The views of a scene show one set of named points, each view turned or mirrored, shifted and resized as a whole, with a little noise and some points left out.

Scene 1
View 1
q702: [  9 -18 -12 -16 -18  -9  14 -25  -7  -2 -23  -2 -18  20   4   2  18  24
  18 -14  22   9   6  11  -6  -8  -3]
q355: [ 15  -9  -5 -26  -6   4  16 -34   7  -4 -16   6  10  19  -8   0   3   8
   6  -4   9   4  -5  -2  -1  -1 -15]
q40: [  2 -16 -11  15  -3   2  -2 -11   5   1  -5  -4   1   4 -14   3   5   7
   2   0  12  -6  -9  16  13   0   3]
q569: [  5 -15 -10   8 -27  -1  24 -26 -15   0 -18  -7  -1  10 -15   4  10  23
   8 -14   3   2   7  20  -7   8 -13]
q830: [ -3 -14 -13  19   7   3  -3  -9   8   3  -2  -1  -1   0  -9   2   3   4
   6   7  16  -8 -11  12  16  -2   7]
q731: [ -6 -12 -21  53  -5  11  11  -4  -2  -3  -5  -7   7  -4 -15   7   1  11
   5   2   4 -11  -6  26  16  12   5]
q158: [ -5 -18 -14  25   3  -2  -8  -3   4   4  -1  -5  -7  -3 -11   3   7   7
   5   5  18  -9 -10  19  16  -4  10]
q816: [-12 -15 -18  30   1   1   7  -7  -2   8  -4  -4  -8  -9  -9   3   6  11
  13   6  15 -10  -2  18  10   1   4]
q403: [ -7 -10 -17  31 -17   6  28 -19 -14   4 -12  -6   3  -6 -15   4   3  19
  12  -2   0  -6   6  22  -1  14 -11]
q465: [ 14 -11 -11   4   1  10   4 -20  14 -12 -11   3  13  19  -8   4   1   2
   2  -1   9  -2 -13   6  12   2   0]
q664: [-14 -10 -13 -13   5  -6  19 -25  -4  19  -7   5 -13 -11  -1  -3   6  14
  23  10  19  -4   6   1  -3  -6 -12]
q63: [ -5 -12 -15   8   8   2   7 -16   5   6  -5   3  -3  -2  -4   1   4   7
  13   8  16  -7  -5   7  10  -2   0]
q614: [  3 -16 -12  26  -9   3   1 -10  -1  -2  -5  -7   3   4 -18   5   5   9
  -1  -3   7  -7  -8  22  12   4   3]
q126: [ -5 -16 -16  22  -5   0   8 -11  -3   4  -8  -3  -6   0  -8   4   8  13
  11   0  14  -5  -2  18   9   1   3]
q153: [ -8  -7 -16  19   5  11  17 -18   4   5  -4   3   9  -7 -10   2  -4   5
  11  10   7  -9  -5   8   9   7  -7]
View 2
q614: [-15  28  -8  -9 -29   7  21 -13 -50   3  -4  -6  16   8 -13  14   2  29
  -8 -47  45  -1  37  30   6  24 -15]
q664: [-20   9 -29  -1   6 -24   3 -40  -7 -27  -5 -17  13  48   4  26  26 -11
  -6   2  33  -6  19 -32 -16  14 -16]
q403: [-35  24   6  -4 -21  -6 -14  14 -42 -16   7 -18  11  36   2  16   9  37
  -1  -2  28   8  28  37  -7  10 -35]
q569: [-34  26  12  21 -11  -6 -17  -6 -38  -6  -6 -17  24  41  14 -13  19  33
   6 -15  15  -2   3  33   1  36 -12]
q63: [ -5  12 -24 -16 -12  -8  20 -33 -21 -13  -4 -18  11  19 -15  23   7   3
  -6 -29  48  -4  32  -4  -9   9 -14]
q731: [-14  25   0 -27 -39   9  17  16 -55  -5   9 -11   0   4 -25  26 -13  35
 -10 -35  49   9  49  45  -2  -2 -38]
q702: [-14  16   7  36   4 -10   3 -26 -15  -6 -19 -12  13  31  10 -30  23  -9
   4 -27   2 -21 -20 -13  -3  31  10]
q465: [  5   6 -11 -14 -14  -1  12 -44 -26  -5  -9 -28  32   7 -18  -3   3  25
  14 -54  52  -7  20  28   2  23   6]
q830: [  1  19 -22 -23 -24   2  37 -26 -37  -3  -3  -7   6  -1 -27  25  -3   7
 -13 -49  55  -4  43   4  -2   6 -16]
q158: [ -8  28 -21 -16 -27   4  41 -18 -44   1  -2   3   0   3 -21  25   0   4
 -23 -46  48  -6  43  -1   0  12 -20]
q40: [ -9  23 -17 -10 -22   2  25 -27 -41   1  -7  -8  17   7 -15  14   5  18
  -8 -47  49  -4  34  14   3  25 -11]
q126: [-14  23  -8  -5 -20  -1  19  -7 -37  -6  -2  -8   3  15 -12  14   4  10
 -12 -30  35  -3  28   9  -3   9 -21]
q816: [-17  24 -16 -16 -24  -2  23  -2 -40  -9   3  -3  -4  16 -15  28   3   8
 -19 -24  41   0  41   3  -7   2 -31]
q153: [-10   9 -21 -28 -16 -10   4 -27 -26 -21   4 -29  18  24 -17  32   3  22
   2 -20  58   5  42  18 -10   3 -23]
View 3
q158: [ 30   2  -5  15  -7  14  19  -6  17  -5 -28   8  15  -7  -4  -5 -15  10
  21   0  12  -6  16   5  -2  14   1]
q830: [ 28   6  -1  11  -8  12  12 -11  18  -4 -22  10  15  -8   1  -3  -9   8
  17  -8   6  -6  12   4  -7  13   2]
q702: [ 33  -2 -36 -23  -6   1  -7 -19  11   5  17 -10   9   3   0   4  -5   5
   1  32  19  23  13  27  -5   9   7]
q465: [ 29  15  -2 -12  -6   6  -8 -19  11   2  -8  10  17   0  10  -3   5   0
   5 -17  18   5   8  -1 -24  13   4]
q63: [ 24   3 -10   7 -10   4   3 -16  18  -3 -10   4   9 -10   1   2  -7   8
  11  -4  -2  -2   5  10  -2  10   2]
q153: [ 16  14  -5  11  -7  -3  -5 -18  17  -1 -11   5   3 -16   2  -1 -12   0
   9 -15   3  -7  -2  -3   3   9  -8]
q614: [ 27  11  -4   5   0  10   4  -8  11   0 -22   6  14  -4  -3  -9 -16   3
  16  -3  33   0  14  -5  -3  12  -6]
q816: [ 23   5 -10  17  -6   7  13 -10  19  -2 -18   2   6 -15  -3  -4 -25   4
  20   4   9  -8  11   4  10   9  -7]
q731: [ 21  20   0  19   0  10  15  -7  15   2 -27   8   8 -16   3 -17 -36  -8
  24  -9  31 -16  17 -16   3   9 -15]
q126: [ 25   6 -14   6  -5   6   8 -12  16   1 -12   1   8  -9  -1  -5 -20   3
  15   7  17  -2  12   6   2   9  -4]
q569: [ 21  13 -27 -11   1  -3 -20 -15   6   6   6 -10   3  -4  -5  -4 -18  -3
   3  18  43  18   5   4   9   9 -13]
q40: [ 27   7  -5   4  -5  10   3 -10  13  -3 -20   7  15  -4  -2  -3  -7   7
  14  -5  21   2  11   2  -6  14  -1]
q355: [ 24  10 -15 -22  -8  -4 -30 -24   8   1  10  -1  12   3   2   8  18   4
  -8  -7  13  21  -5  10 -17  12   5]
q403: [ 13  17 -19   8   0  -6 -11 -14  12   4  -3  -7  -3 -16  -4  -8 -32  -8
  10   7  32   1   3  -5  19   6 -21]
View 4
q664: [  3 -10  11 -25 -15   0 -14  10  -4 -25  13  -3  -3  12  11   0   6  10
   3  15  14 -27  14  -9  -1  14 -12]
q355: [ -1 -22   0 -24   4  22   1  -4  13 -28   9   9  21   7  -8  27  -1  -3
  37  24 -12 -20  -6  17  -5  20 -41]
q153: [ -5 -21  24 -22 -18  48  -8 -20  12 -12  11   3  15   0   6  -5  11  10
  11  26  14 -21  33  -1  -3  -3 -16]
q465: [-11 -18  16 -15  -6  49  -5 -23  25 -10  -6   8  38  -2  -2  25   7  -3
  22  32 -12 -22  17  17 -13   8 -36]
q63: [ -9  -8  21 -15 -14  36 -13 -13  14  -9  -1   0  21   3  11   4  13   6
  -1  24   6 -27  28   1  -6   3 -18]
q158: [-16   8  22  -1 -17  47 -20 -14  21   4 -13   1  27   5  16   1  19   3
 -21  24   5 -33  35   2  -8  -4 -21]
q126: [-15   1  11  -2 -21  44 -16  -3  17   5   4   4  19  11  10   0  15   7
  -9  22  11 -32  29   2 -14  -2 -23]
q403: [-12 -17  -3  -6 -26  64  -5   4  13   4  37  12   3  20  -3 -13  10  13
  14  20  29 -27  28   0 -15 -11 -24]
q569: [-11 -10 -20  -1 -15  50  -2  17  15   0  33  17   7  27 -11   4   5   7
  23  17  14 -30   5  12 -17   1 -40]
q702: [-10   0 -18  -4 -16   5 -11  29  12  -4  14   7  17  27  -3  30   4   3
  14  17  -3 -37  -5  10 -31  24 -35]
View 5
q126: [  2 -16 -31 -22   7   2  19   1  -9  15  13   0 -15  15  16  -4 -14  15
  10   6  14 -13  13  -6  -9  -6 -20]
q40: [ 14 -10 -38 -24   5   3  10   1  -7  18  19   4 -20  19   1   0 -20   9
  15   1  17 -10  12   3  -6   5 -27]
q731: [-11 -16 -36 -33  12   0   7 -13 -17  17  29 -24 -17  16  19   6 -21  -8
  14  20  28 -29  27  -5  -1 -10 -28]
q153: [  6 -11 -24 -18 -14 -11   7   8   0  10  20 -10   1  15  10  -9 -23  -1
   8   8   5 -23  15  -7  -2   7 -36]
q158: [ 16  -7 -42 -21   8   2  12   4  -5  28  16   6 -29  16  18   0 -12   8
  26  14  18 -14  18  -3 -14  -5 -26]
q664: [ 15 -13 -12  -7 -23  -6  24  23  11   7   0  18   9   6  16 -22  -8  27
  -3   2 -13  -3  -2 -18 -13   2 -23]
q816: [  1 -14 -30 -21   2   0  15   3  -5  21  16  -3 -15  10  26  -3 -12   8
  15  19  13 -18  16 -12 -13 -11 -23]
q465: [ 20 -10 -39 -19   5  -9  11   4  -8   5  15  -4 -14  34 -13  -5 -32  14
  13 -20  12 -16  14  14   8  25 -32]
q403: [-25 -26 -14 -34   0  10  17 -14 -14   0  24 -19   6   7  10   0 -20   4
 -16   9  19 -14  10 -15   0 -12 -18]
q830: [ 20  -6 -41 -18   3  -6  10   8  -4  23  16   2 -23  21  14  -4 -19   7
  24   8  12 -18  18   0  -9   5 -31]
q355: [ 22 -13 -23 -15 -12  -4  18  12  -1  -7   7  11   6  29 -26 -13 -31  29
  -9 -35  -3   0  -3   9  10  29 -26]
q614: [  3 -13 -38 -30  11   9   9  -6 -14  17  24  -3 -22  19   0   5 -21   4
  11   3  25 -12  15   3  -4  -1 -25]
q569: [-15 -27 -16 -31   4  18  25 -10 -14  -6  14   0   4  13 -11  -1 -20  25
 -22 -15  15   4  -2  -6   2  -3 -10]

In a view up to two points have been moved. Name them for each view, in the order of its rows, or write none.
view 1 | none
view 2 | q465, q830
view 3 | q731
view 4 | q63, q126
view 5 | q403
